A landscape with many valleys, sampled at points; each row gives a point and its height.
From any point a ball rolls to the lowest of the 2 points nearest to it. It stops when none of these is lower. Distance is the straight distance between rows; heights are no part of it.
<2239> (h 643): [  8  -4  17 -12  -3  11   4  -9  -9   4  -6  -3   6   8  11  -5  -9   5
  -5   4]
<400> (h 608): [  5   5  21  -3  -2  21   4   2 -21  -5   9   7  13  -3   3  -7  -1   6
 -11  11]
<926> (h 305): [-10   1  -1   4   1   5   1 -10  -1 -15 -16  10 -10  -6   8   7  -8   4
  -5  -8]
<1966> (h 575): [-13   6   3  -2  -5  -1   2  -2  -8   3 -19   4 -11  -8   2   8  11  16
   1 -17]
<942> (h 533): [-14   5   0   5   2  11  -2 -18 -14  -1   3 -12   5  -2  -8 -18  -3  -8
  -5   2]
<1210> (h 543): [ -7  -4  -4   7   1 -10   1  11  16  -1   3   2 -10   7  12   1   1  -8
   9 -11]
<2220> (h 184): [-10   5  -8  10   1   7  -1 -13 -19  -2  -6  -2  12  -6 -20   2   7   2
  -4   5]
<609> (h 327): [  6   9 -13   0   0 -13 -11   5  23  13   7  -2  16  19  14   1  -5  -3
  -5 -11]
<1084> (h 586): [ -3   3  26  -7  -4   5  10  13   0   6   4  -1  17   3   8   6 -12   1
   0   5]
<2027> (h 597): [-10   6  24  -5  -6   0  12   5  -5   7   2  -1  13  -1   1   2  -7  -3
  -1 -10]
<184> (h 673): [ 19  -7  14 -15  -3  13   4   9   2   9   1   7   2   7  13   4   9   3
  -4   2]
<1858> (h 487): [ 13  -2   4 -12   2  17   1   4 -10  -7   2   1   1   0  12  -7 -11  -1
  -2  21]
<555> (h 628): [ -2  -1  24  -1  -1  18   7  -6 -14   1  -3  -1   6   2   8  -4  -3   5
 -11   0]
<1035> (h 265): [ -4   7   1  -9  -5 -18   0 -11   0  11  -9  -5  -3  -1  -2  -2  -3   3
   2 -13]
<1510> (h 219): [  7  -1   2  -8 -11   6  13  15  -1  -1   1  13   8  13   8   9   0   7
   1  -9]
<645> (h 458): [ 16  -3   1  -6  -3  -2   2   5   3  -3   1  -1  16  -7 -13  -1  -7 -12
  -1  11]
<1033> (h 237): [ -9   5  -5  -4  -3  -7   6  -2   4 -11 -10   4 -11  -1  11   1 -10  -5
   5 -14]
<1879> (h 501): [-11   6 -11  -5   2   3  -1  -6  -7 -18   0   9 -22 -15  -3  -5  -2   5
   1  -3]
<810> (h 193): [  8 -14 -15   9   1  -6 -10   0  -4   2   3  -4  -7   4 -15 -14  14  -6
  -2   8]
<661> (h 292): [  5   0  -3  -2  -3 -15  -6 -18   0  14 -20  -9  -2   2   0  -1   2   1
  -6 -11]
<1295> (h 590): [ -2   1  11   4   2  25   4   5 -15  -5   5  -7  16  -4   0  -8  -6  -7
  -5  18]
<675> (h 161): [ 15 -14 -13   5   0 -16  -5   0   5   5   3  -4 -16   6  -7 -11  11  -1
   4   1]
<302> (h 285): [  8 -19   1   6   8  15   4  -3  -3   1   1  -2 -17   6   9  -8  20  -5
   4  -1]
<318> (h 546): [-17  -4   5   9   2  -2   4  -6  -6   0  -1 -10   3  -2 -10  -8  -6  -7
   1   0]
<1315> (h 697): [ -2  -6  16  -9   4  12   0  12  -5   0  17   8  -6  -3   9 -10   8  -9
   0  12]
<127> (h 162): [ -1   0  -4  -8  -3  -3   4   0   6  -2  -4   2   1  12  20  -4 -18 -10
   3  -5]
<1600> (h 381): [  0   6  -9   5  -4  15   9  -8 -20 -22  -8   5   1  -2  -3  -1  -8  12
  -7   0]
<1845> (h 230): [ -2  -7   5   3   4  -9 -12 -13   2   5   8  -5   0   3  -2 -13 -10  -9
  -3  10]
<278> (h 647): [-12  -4 -20  12   0 -21 -17   1  -5   6  -1   3  -7   0  -5  -4  10  -2
   1   2]
<1451> (h 559): [-14  -4   1  18   2 -22  -3   1   2   7  -2 -10   0   1  -4  -5  -4  -5
   3  -2]
<659> (h 529): [-2 -6  5  1  2 10  1 -1  4 -8 12  9  1  2 -8  9 -9 11 -2 13]
<1296> (h 587): [ -4  -3  12   4   3   5   7   1  16  -2  -3  -1   2   6  14  13 -19   7
   0   0]
<1297> (h 459): [  3 -15   2   7   3   4   4  12   3  -1   8  -3  -1   4   4  -7   1 -13
   6  10]
<1831> (h 89): [  3  11  15  -7  -4   4   5  -6  -2 -14   0   8   4 -11   1   1 -14   3
  -7  -4]
<1324> (h 453): [  6   6   5  -5  -5  13   9  -9 -24  -6  -7   0  18  -3  -8  -7   4  -8
  -8  -3]
<1188> (h 319): [ -2  -7   0  -9   3   3   7   0  -5  -6  16   9 -20   3   1 -10   7  -2
  10  -2]
<1208> (h 527): [  3  -7  11  -1  12  18  -3 -14   4  -9   3   1 -13  -2   8  -3  -1   2
  -6   6]
<749> (h 258): [  2  18 -23   7  -2 -31 -13   9   9  12  -8  -8  16   1  -1  10   3  -4
   3 -14]
<1868> (h 392): [ 10  -7   5   4   4  -3  -2  27  19   7   5 -10   4   3  19   0  -3 -16
   4  13]
<473> (h 301): [  2  16 -12  -1  -5 -12   2   5   4   5 -19  -2  13  -9  -8  21   2   6
   3 -12]
<787> (h 266): [ -2   0 -11  14   3 -20 -15   1   1   5 -17 -14  -5 -17 -10   0   7  -1
   0   2]
<1630> (h 382): [  0   2  -5  -1  -5   6   7  -5 -15 -15  -1  13   9   5  -2   6 -13  10
  -5   1]
<829> (h 241): [ -8   2  13  -6   1  -2   6   4   2  -2  17   0   0  -9 -17  -4  -8  -2
   4   3]
<1189> (h 276): [-11   6   2   2   0   6   0  -7  -8  -4  16  -6   1 -11 -29  -9   0   4
   0   6]
<1603> (h 267): [  1  10  -2   4  -5  26   2 -12 -17  -4  11  -2   5   2 -13  -9   6  11
 -11   4]
<974> (h 163): [ 17  -4   5  -9   7   8  -1  10  18  -5   6   7  -7  -3  18   5  -3 -12
   3   6]
<433> (h 223): [  4   1  -3   1   0  16  -3 -19 -11   1   3  -4   5   0 -20  -3   5   9
 -10   7]
<689> (h 414): [  7   5   8  -9 -10 -13   5   6  -4  10   3  -1  21   7  -5  -3   2 -14
   4  -3]
<1342> (h 416): [ 15   8 -11  -8  -5  -8   5   5  16   0 -10  -4   5   1   0   4  -7  -4
   2 -11]
<1113> (h 601): [-14  -4  17   4   2   3   5 -10   2   2  -4  -3   2   4   4   5 -13   9
  -1  -2]
<1804> (h 440): [  0  -5  -4  -7  -4 -13   4   9   6   3  13   1   2   9  -5  -3  -9  -5
  11   1]
<2114> (h 470): [ -4  10 -19  -9  -7 -11   1  -5   4  -1 -17   0  -7   0   3  13  -7  18
   5 -12]
<2174> (h 320): [-13  15  -5   2   1 -26 -11  -6   4  14 -14 -12   8 -11  -7  12  -1  10
   7  -4]
<858> (h 602): [  1   0   3   6   3  29  -3  -2  -5  -5  11  -9   5  -3  -2 -16  -1 -11
  -5  16]
<668> (h 315): [  2  -9   9   9   3 -12  -5  -5  12  16  -2  -8  -2   2 -11  -1   8   2
  -4   0]
<1380> (h 323): [ -6  12 -10  -3  -9 -19   1   8  -7  10 -17  -6   9 -10 -11  13  13  10
  11 -12]
<122> (h 640): [-17  -1 -17   8   1 -16 -11  -9 -17   6   0  -1   3   3 -14  -6   3   1
   4   7]
<2157> (h 492): [ -1   5 -20   0  -8 -13   1  13   6   5 -10   2  -5   5   2   9  12   3
   7 -16]
<561> (h 107): [ 12  -3   8 -14   3   6  -4   8   6  -4   4   3  -6  -9  13  -9  -6 -22
  -1   9]
<1454> (h 482): [  4 -18   2  11   3   9  13  13   7  -4   4  -5  -3   6   1   5  -3   4
  10   7]
<1169> (h 544): [ -6  -6  12   0   0   6   0  -3  -6   2   9   7  17   9   0   7 -15   6
  -2  16]
<1049> (h 419): [  3  10  -4  -3  -7  -1   9  -7  -6 -12  -9   8   4   1  -2  13 -10  25
  -4  -8]
<1690> (h 625): [  2  -7  -3  16   2  16   0  -8  -8   3  -5 -22  -3  -1 -12 -20  10  -7
  -5   2]
<730> (h 447): [  4   8 -10  -5  -6  -5  10  -9   0  -2 -18  -2   6   5  -1  13 -12  14
   3 -12]
<1216> (h 203): [  9  -5 -13 -10  -3 -10  -7 -13  -3   4  -5  -2 -18  -2  -9 -10  10   1
   1  -5]
<292> (h 232): [ -1   1  19  -3   4   8   7   1   1  -9  11  18 -14  -2  20   7   7   9
   1 -10]
<881> (h 355): [-10  15 -14  -3  -3  -9  -2   0 -20  -9 -16   0   6 -19 -10   9   5   4
   8  -3]
<1937> (h 78): [ -7  13   6   8  -1  11   0  -6 -17 -15   3  10   6 -15 -13   1   3  14
 -13  -2]
<495> (h 383): [ -6   6   1  -1   0 -10  -8  -9  -5   9  -1  15  16  -4 -14  12   8  -9
  -7   2]
<1800> (h 215): [  7  -5 -14  16   1 -17 -11  -3  -7   1   2  -9   8   1 -18 -13   7 -10
  -4  10]
<222> (h 366): [ -9   4  -7  10  -1 -24 -13  -4 -20  10 -11 -15   1 -11 -12 -12  18  -5
   0  -3]
<366> (h 504): [  9 -16   5   0  -4  -1   5  -1   0  11  -7  -9  -5  16  14 -10   6  -5
   2  -2]
<1938> (h 398): [ 17   0 -20   5  -4 -13  -3   6  11   2 -13   0  10   1  -4   8   2  -9
  -1  -4]
<1866> (h 457): [ 11   6   6  -7  -5   6  14  14  21   3   0  -5   8   7  10  10  -8   6
   3 -11]
<676> (h 633): [  3 -11   6  -1  12  25   6   6  -7 -11  20  -1 -12  -1  17  -4  -6   2
  11  22]
<2005> (h 665): [  7  -2   3   1  -1  22   8  -6 -15 -12   8  10 -12   2   0  -4  11  19
 -10   0]
<614> (h 354): [-13  -1 -14  12  -3  -3  -8   1 -19   6 -11 -17  -2  -9 -17 -12  17   1
   5   2]
<1606> (h 291): [ -4  10   5  -7   0 -14  -1 -11   3   4  -8  -1  11  -4  -6   6 -12  -1
  -2  -7]
<2050> (h 641): [  6   4   0  -2   0  12   1  -7 -10 -14   4  12 -18 -10  -7   1  13  22
  -8  -5]
<1146> (h 448): [  4   3  -3   2   4  -6  -2  -8   0  -6   0  -1  17 -11 -18   2  -9 -12
  -1  12]
<701> (h 421): [ 3  7  7 -9 -1  7  2 22 13 14  7  2 18  9 20 13 -9 -1  0  9]
<2247> (h 328): [-10  -6 -10   8   7   6  -3  -1  -2  -4   2 -10 -24 -10  -8 -13  15  -3
   4  -1]
<769> (h 483): [  9 -16   5  -1   3   6   3  10   5   9   0  -4  -2  15  22  -3   0  -5
   5  11]
<1381> (h 160): [  5  -5  -4  -2   3   5  -3   1   6 -15   2   2  -9 -12   1 -11  -4 -22
   1   4]
<1864> (h 552): [ 2 -3 11  8 -4 11  9 11  1 -8  5 10  9  4 -3 15 -8 18 -4  5]
<470> (h 657): [-11  -3  -8   9   0 -26 -17   0   2  13   2   1 -18   1   1  -5  16  -2
   1  -6]
<2119> (h 617): [ -4   6   0  -2   0   8  -1  -5  -9 -10  -6  -2 -19 -19 -12   2   8  29
  -1  -4]
<2052> (h 259): [  7  -7   8  -3   0  12   2  -6  -5   0   0  -7   6  -2 -13  -5  -1   4
  -5   7]
<1490> (h 522): [  0  -3   1   3   1   9  -7 -12 -16   9   6 -11  11   8  -5 -23   6 -14
  -7   8]
<2152> (h 296): [ -6  -5 -11  11   2  -7  -6   1   0  -2 -12  -8 -17 -10  -6  -9   8  -7
   3  -4]
<731> (h 384): [  7   3  -5  10   0 -15  -5   2   7   5 -15  -1  16  -5  -7   6   5 -16
  -7  -5]
<152> (h 353): [-18   2 -16   3   3   4 -12  -6 -11  -4   0 -10 -23 -12  -9 -14  10   6
   5   3]
<1677> (h 456): [  2  -3 -11   5  -5 -22  -5   8   4   4   8   1  12   9  -9  -3  -3 -12
   4   2]
<42> (h 615): [ -4  -8  11  10   5  18   2   1  -1   0   4 -15   0  -6  -5 -17   4 -14
  -4   7]
<1477> (h 213): [16 -4  1 -9  3 -2 -7 15 24  6 15 10  0  7  9  7  3 -9  5  7]
<1479> (h 365): [  5 -11 -14   4   2  -1   1  -3   9  -2  -9   4 -12   4  -3  12   4  12
   5  -2]
<62> (h 536): [ -2   3 -14  11  -2 -25  -4  -3   8  13  -6 -10  13  20   4   4  -6   2
   0  -9]
<830> (h 250): [ -7   8 -16  -8   1  -7 -13 -13  -9  -5 -13  -8  -9 -21 -12  -1  -2  10
   4   4]
<2140> (h 288): [ 10  -4   2   2  -1 -17  -8  -1  19  17  -2  -2  -4   3  -2  -2  10  -6
  -6 -10]
<554> (h 242): [  6  10 -18  10  -2 -37 -10   0  -2   5  -7 -11  14  -1 -11   3   1  -5
   4  -2]
<1110> (h 396): [ -5   3   3   3  -4   0   8  12   2  -5  -5   9   3 -11  -6   8   3 -10
  -2  -9]
<288> (h 574): [ -5  -3  12   4  -2  19  12  10 -11 -12  10  -4   3  -3  -4  -8  -7   1
   2   6]
<1721> (h 217): [-10   1 -13  12   1   5  -3  -5  -9  -7 -18   2   7  -6 -11  14   0   8
  -2   4]
<379> (h 518): [  1  -1 -10  10  -2 -15   2  13  13   9  -6  -8  -6  12  11  -1   7  -5
   7 -19]
<372> (h 569): [-14  -5  -7  13   3 -15  -2   2  14   3  -1  -5 -10   2  -2   3  -4   3
   9  -2]
<145> (h 400): [ -1   3   6  -1  -2 -14   3   4  -4  10   6   5  22   2 -17   8   7  -9
   2   2]
<950> (h 431): [  9   1   7 -10  -4   0   7  -4 -19   6  -2   0  23   5  -7  -5   4 -11
  -3   4]
<699> (h 550): [ -9  -3  12   5   1   4   8  -2   1   2 -15  -6 -12  -6   0   5   6  10
   0 -14]
<154> (h 589): [-22   6   0  13   1  16   1  -7 -16  -4  -8 -12 -10 -10  -7  -7   4   8
  -4  -4]
<146> (h 116): [ -4  -5  10   1   4   9   1 -10  -1   0   3  15 -18   2   6   8  14  12
  -4  -7]
<768> (h 363): [ -7  -7  -6   0   2   6   4  -5  -8  -5  13  -4 -19   2  -6 -17   7  -1
   6  -1]
<1850> (h 351): [ -4   5   1   7  -1  12   5 -15 -13 -17 -19  -2   2  -9  -2   1 -12   6
  -9  -3]
<655> (h 433): [  8   0   3  -3   5 -11  -1  -7  26  10   4  -8 -10   7  11   1  -8   2
   4  -7]
<476> (h 220): [ 10 -15   5   0   8  17   6  -5  -2  -7   5   9 -19  -1   6   7  19   5
   0  -2]
<1006> (h 558): [-13  -2   5  10   1   9  13   2  -6 -13   0  -9   3  -8  -9  -6 -12  -3
   4   1]
<510> (h 165): [  6   5  20  -7  -4  11  10   8  -3 -12   5   9  -1 -10   4   0  -1   4
  -6  -4]
<572> (h 465): [-11   6  -6   3   3   4  -3   2  -3 -19  -2  14 -24 -17   2   8   6  15
   3  -5]
<1192> (h 595): [ -8  11   2  -7  -5  -2  -1  -8 -15   0  -9   0  -7 -12 -11   3   7  17
  -2  -9]
<2002> (h 404): [ -7   2 -20   0  -3   0  -1  -2 -13 -10  -3  -7  -1  -8 -16 -14  -1 -12
   5   3]
<1903> (h 233): [ -3  -9  -5  -6  -3  -4   7   2  -3   0  -2   6 -20   5   6  -4  15  -2
   9 -12]
<1715> (h 658): [ 10  -2  11 -15  -6   0   3  -7   1  13  -6   3   7  10  10   1  -1   1
  -6  -5]
<1745> (h 117): [  8 -11 -12  21  -1 -24  -7   4  -1   6  -6 -16 -15   7  -3  -8   9   4
   0  -3]
<144> (h 469): [ 12  -1  12 -18  -1   7  10  12   0  -2   6  -2  -2   2  17  -2 -13   1
   7  12]
<2000> (h 252): [ 13  -7   6  -5   0  -8 -11   3  16  11  10   6  -2   4   0   1  10 -11
  -4   4]
<616> (h 335): [  0   4   2 -10  -6  13   2  -7 -23  -3  17   1  12   7  -6 -16  -5  -1
  -2  12]
<238> (h 287): [ 18  -5  -6  -3   3  14   4  -2   0 -22   5  13  -8   0   2   6  -5  11
  -1   8]
<1542> (h 407): [ 8  2  8 -6  6  1  0 27 18 17  8 -5  4  4 27  6 -5 -5  6 17]
<1651> (h 364): [-4  5  4  4  1  1  2  9 15 -4 -5 10 -2 -9 -4 17  4  2 -4 -7]
<1018> (h 361): [  8   5 -15  -2   5   2  -4   6  25   9   0   1   1  15  22   8   2  -3
  -2 -18]
<1625> (h 528): [  6  -3   0  10  -6 -25  -1   0   1  17  -5 -12  14  15   0  -3   0  -3
   1  -8]
<315> (h 373): [ 17   0   3   4   3 -13  -9  23  27  10  10  -9   7   8  16  -3  -1 -16
  -1   0]
<1041> (h 229): [ 11   3 -12  13   5 -27 -10  -8   0   3  -3 -14  12  -3 -16  -5  -4  -8
  -1   7]
<2221> (h 290): [  9  -5  -4  -9  -1   4   1 -12  -1  -3  -3   2  -4   2  -7  -3  -7   2
  -3   4]
<1928> (h 476): [ 14 -10  10  -4   3   0  -1   7   3   8  -1 -17   5   0   8 -14 -11 -10
   0  19]
<2022> (h 634): [-14   3 -13   1   1 -12  -4 -16 -12   1   5  -4   7  -1 -21   0  -7  10
   5   9]
<2065> (h 563): [ -1   0   2   2   0  -6  -8  -2  14  11  -4   8  16  11   9  11  -4 -10
  -6  -1]
<1756> (h 464): [ 10   1  16  -9  -4  -7   1  12   3  15  -2 -12  16   3  12  -9 -11 -15
   2  10]
<1673> (h 547): [  1  -5  15  -7   9  16  -8 -12   1  -3  15  14 -12   2   9  -1  -4   4
  -7  12]
<1187> (h 616): [-20   3   5   4  -2  -5   5  -6  -2   2   1   4  -1   5  -4  13  -8  17
   2  -4]
<1278> (h 113): [  6   1  -4 -12  -9  -1  14  12   1  -3   4   9  -9   7   7   0   5  -2
   8 -15]
<794> (h 297): [ -3  13  -7  -9  -2 -23 -12  -5   8  15  -9  -3  -5  -9  -5   5   8   1
   0 -13]
<2039> (h 227): [  3  -1 -17  -6  -3 -15  -6 -11  -6   6  -9 -11 -10  -4 -14  -6   3  11
   5  -1]
<2254> (h 302): [ -4  11 -14   2  -1 -10  -2   5  20   2  -4  -1  15  12  12   5 -16 -10
   2 -12]
<1565> (h 379): [-16   7  -5  -2  -1 -15 -15  -4 -15   7 -17 -12  -8 -21  -6  -9  11  -2
   6  -5]
<34> (h 394): [-11  10   0   4   4  -4  -9 -14  -7   4 -11 -18  -2 -21 -17 -12   5  -5
  -3  -2]
<277> (h 378): [ -7   8   4 -15  -3  -6  -3  -9  10   4  11  15  -6  11  11   7  -7   7
   0 -11]
<990> (h 340): [ -9  10 -11  -2  -4 -14  -8   2 -20   5 -22  -9  10 -15 -11   9  16   6
  11  -1]
<2246> (h 549): [  0  -4 -10   9  -1 -10  -8  -3  13  11  -9   4   4  16   6  12   0   4
  -2  -6]
<464> (h 308): [-11  13  -2   5   6 -23  -7  -9   0   3 -11  -5  13 -12  -9   8  -4  -6
   2   0]
<1055> (h 167): [ -1   9  18   2   0  15   5   3  -9 -17  12  17  -2 -14  -5  -4   2  11
 -13  -4]
<1587> (h 201): [ -2   3  10 -11  -1  -7   6  -1   4  -1   6  -2  -8 -11  -9 -10  -3 -10
   2  -6]
<420> (h 519): [  6 -11   3   7  -4  -9   0   1  -5   9  -8  -9  10   9   1  -9  -1  -9
  -2   2]
<2131> (h 91): [ -6  -9  -1  -4  -3   0   9   4  -5  -7  -1   1  -8  11  18 -11  -9 -12
   9  -4]
<1892> (h 322): [ -3  12 -11  -4  -3 -11   2   4   8  -4   0   7  18   8   5  12 -20  -7
   3  -4]
<1130> (h 333): [ -4  -5  -6   7  -4  -8   1   2  -9  10 -10  -4   0  -4 -16   1  19   3
   1  -3]
<937> (h 277): [ -1  18 -20   4   0 -15  -3   5  14   7 -15  -6  16   3   2  14  -3  -4
  -1 -18]
<1849> (h 512): [  2 -11  -1   2   3   5 -14  -3 -12   7   8   1   7  12   7 -18   2 -17
  -7  17]
<224> (h 451): [ 12   2   9 -17  -5  -4   8  17  12   8   6  -6   6   5  10  -4 -12  -8
   8   4]
<898> (h 437): [  2   6  -6  -1   1   3   4  -6 -14 -13   5   1  22  -2 -16   1 -12  -5
   2  13]
<723> (h 573): [-21  -3   7  10   6   6   0 -10  -3   0  -9  -5 -18  -6   1  -2   3   7
  -3  -4]
<2224> (h 417): [ -6   5  -7 -11  -6 -16   2   0  13   9  13   3  -3  11  -1   1  -5   4
   6  -9]
<471> (h 570): [  0  -8  -2  11   4  -8  -6   9  12  -2  -3   3  -5   5  19  -5   0 -22
   1  -4]
<640> (h 350): [ 16   7  -7   4   2 -18  -8  15  27  15   9 -13   7  12  13  -5   3  -8
  -5 -13]
<1915> (h 330): [ -3  13  -1   0  -4  -3   3   6  12   0  -7   6  10  -4  -4  24  -2  11
  -3 -14]
<855> (h 707): [  3   1  16 -12  -1  15  -1   5  -6  -5  21  11  -3  -7  -7  -7   6  -3
  -6  12]
<2233> (h 412): [ -4   0 -12  -3  -1  -1   2   3   5 -11  -1  11 -16  -3   2  13   3  12
   8  -7]
<1395> (h 306): [ -5  -1  -7   2  -9  -3   5   9  -9   5  -5   8   2   3 -14  10  13  10
   1  -5]
<509> (h 260): [  3 -12  13  -3   9   1 -12  -7   7  11  18  -4  -6   1  -2 -14   2  -5
  -2  16]
<1634> (h 157): [  6   6   9 -15  -3  -8   0   1   5   0   2   2   3  -7   2 -10  -7 -20
  -1  -4]
<1134> (h 484): [  6   3   6  -2   1   4  15   8  21   8  -2  -6  -5  10  11  10   4   8
   5 -21]
<2120> (h 461): [-10   3 -17  -4  -4 -13  -6   7   8   5  -6   2 -19  -4   3  12  12  16
  13  -8]
<503> (h 619): [  7  -3   2   0   6  34  -1  -5  -8 -13  18  -4 -12   2   9 -13  -4   5
   0  18]
<276> (h 626): [-22   8  -7   3  -1 -12   1  -5  -7   2  -5  -1   8  -3 -12  16  -8  16
   5   1]
<548> (h 244): [-13   1 -10  11   4  -6 -10  -2  -1   1 -24  -8   3 -15  -9  12   4   5
   0   2]
<2146> (h 687): [15 -9  8 -5  0 14  2  3  6  2 -7 11  0  0  3  9  8  1 -9 -1]
<413> (h 436): [-4  6 -2  0 -1  1 -1 23 21  6  8  5 14 13 17  9 -5 -8  2 -2]
<35> (h 684): [  6  -9   9  -4  -5  14  12   0 -15  -3   6  10  -3  11   0  -1   9  17
  -3  -1]
<1552> (h 667): [  9  -9  22  -4   0  22   8   8 -13  -4  13   8  -6   5  14  -1   7  18
  -2  10]
<557> (h 372): [ -6  12 -12  -3  -3 -10   6  -5 -15 -11 -12  -2  11  -7 -12   5  -8  -1
   6  -3]
<1619> (h 441): [ -4  -9  10   2  -2   4   3  19  -2   7   7   2  12   5   3  -1  -1 -12
   2  14]
<1022> (h 422): [ -9  -3   6   7  -2   6   4  11  -8  -4   2   6  13  -4  -7   1   3 -14
  -1   3]
<1362> (h 523): [  6 -15  13   4  -1   9  12   0   3   6 -12 -10  -3   6   3   0   4   2
   1  -6]
<1936> (h 309): [  0  12   2  -3  -3  23  -2 -10 -17 -13  19   4  10  -3 -12 -12  -5   3
  -9  13]
<997> (h 268): [  3  -4  -6   1 -10   1   4  12   0   7  -2  11  11  15   2  12   9   0
   0  -6]
<992> (h 497): [  9 -13  12  -3  12   6   1  -9  14  -2  11  -2 -19  -2  11   2  -1   1
   8   3]
<2104> (h 202): [ -1  -2  -4   0   4  -9 -13  -8   2  -4   6   1  -5  -6  -4 -16  -3 -23
  -4   4]
<1792> (h 326): [ -6 -15  -6  13   5  19  -4  -6  -8  -2  -5  -1  -7   9   5 -11  10 -10
  -4   2]
<1217> (h 234): [ 18  -3   0 -13  -1   4  17  11  11  -8  10   3 -13   5  19   5   1   2
  14  -7]
<1285> (h 649): [  0 -12  11   0   4  16  12   6  -7 -11  16   4 -13   9  13   1   0   8
   9   7]
<1104> (h 502): [  3  -7  -2  -7   4  13 -12  -3  -9   2   7   2   4   8  13 -11  -9  -8
  -4  28]
<840> (h 356): [-10  -5  -4  11   2  23   0  -2 -10 -11  -3   7  -4   0   1  -3   6  -6
  -6   2]
<157> (h 399): [ 8 -7  6  5  9 -6 -2  3 26 13  5 -7 -6 12 23  2  0 -4  5 -8]
<1614> (h 551): [ -1   3   1   5   6  24  -7 -20  -3 -13   0   2  -8  -7  -1  -5  -5   5
 -13   5]
<1917> (h 434): [ 18   9  -1 -15  -5  -3   7  15  19   6   0  -7  14   6   7   1  -7  -7
   3  -9]
<815> (h 144): [ -8  14  -1  12   2  14   4  -9 -25 -13  -6   0  15 -10 -18   6   4  12
  -7   3]
<670> (h 635): [  3   2   4   6   3  27   2   1 -10 -24  14  10  -4  -5   9  -6  -8   7
  -8  12]
<1378> (h 4): [  8  13   9  -8  -5   0  10  12   8 -11   3   7  14  -5  -1  11 -17  -1
  -3  -1]
<1176> (h 572): [-14   9  -8   2   3  12 -11 -23 -13 -10   0   6 -10  -8  -8  -3   2  13
  -9   2]
<88> (h 462): [  9  -5   0  -6   5  -8   1 -10  22  -3   3  -6 -18  -3   3  -4 -10  -1
   7  -3]
<1143> (h 231): [ 21  -1   3 -10   3  11   2   0  13 -14   8  15 -11   1  14  11  -4   8
  -2   4]
<1773> (h 401): [  4   6 -18   4   5  -4  -1  11  29   3   4   5  -2   7   5  14   5   2
   3 -13]
<283> (h 508): [ -8 -14  -1  10   5   5   4   3   5  -1  12   0  -5   5 -15   1   2   6
   4  10]
<1616> (h 349): [ -7   8  -9  -4  -3  -4  -3  -7   0 -11   0  18   5   1   3  11 -14   0
  -2   1]
<944> (h 388): [ -1   4 -17  -2  -6 -15   7   2  -8  -9 -10  -6   2  -4  -9  -6  -9 -10
  11  -4]
<378> (h 298): [  5  -1  17  -4   7  10   4   2  17   1  12  10 -11   4  27  14   4   4
   5  -7]
<1067> (h 685): [ 13  -3  17 -13  -1  14   4  19  -5   7   4   9   1  -2  13  -1   9  -8
  -2  14]
<904> (h 556): [-3 -7 10 -2  4  4 -9 -5  4  6  3 10  8  8 11  7 -8 -3 -7 13]
<71> (h 368): [ -8   1  14 -10   3  -1   1  12  11   5  18   9  -1   5  18   0  -8  -8
   6   5]
<2008> (h 324): [  3 -10 -11  -2   4   8  -5 -13  -1  -5   1   7 -11   4  -7   2   5  11
  -1   5]
<1963> (h 420): [ -1   0 -14   5  -2  13   1   2 -11 -12  10  -2   8  -2 -18 -11  -4  -8
   2  12]
<1802> (h 588): [-16  15  -2  -8  -2   7  -6 -20 -20  -4  -1   0 -15 -13  -9 -10   5  13
  -6  -3]
<1760> (h 342): [ -1  -6   8   5   3   0  -6 -13   5  11  -8   4   1  -2 -10   7   9   4
 -10   2]
<638> (h 367): [  1  -1   0   2   2  -6 -11  -7   5   8  -9   9   5  -6  -8   5  10 -12
 -10  -1]
<1959> (h 571): [  0  -4  22   2   1  13  10  15  10  -2   8   6   4   6  13  14 -10  12
  -1   7]
<1203> (h 352): [ 13  -9   7   1  12   5   0  -4  20   8   5   1 -13   9  29  10  10  -2
   6  -9]
<783> (h 339): [ -4   6  15 -12   0   1   3   5  16   4  15  12  -3   8  18   8  -3   1
  -1  -8]

For each start below, name the point where the ball stops.
<950> | <561>
<2065> | <473>
<283> | <473>

Call two points neighbours if one is among the 2 nearest of the other. Go from one point of each pair to the other, from neighbour to neighbour, staying as low as possible. Name the highest point that can't be avoided.
<1937> / <1378> | <1055>
<1278> / <1937> | <768>
<2254> / <2131> | <1630>
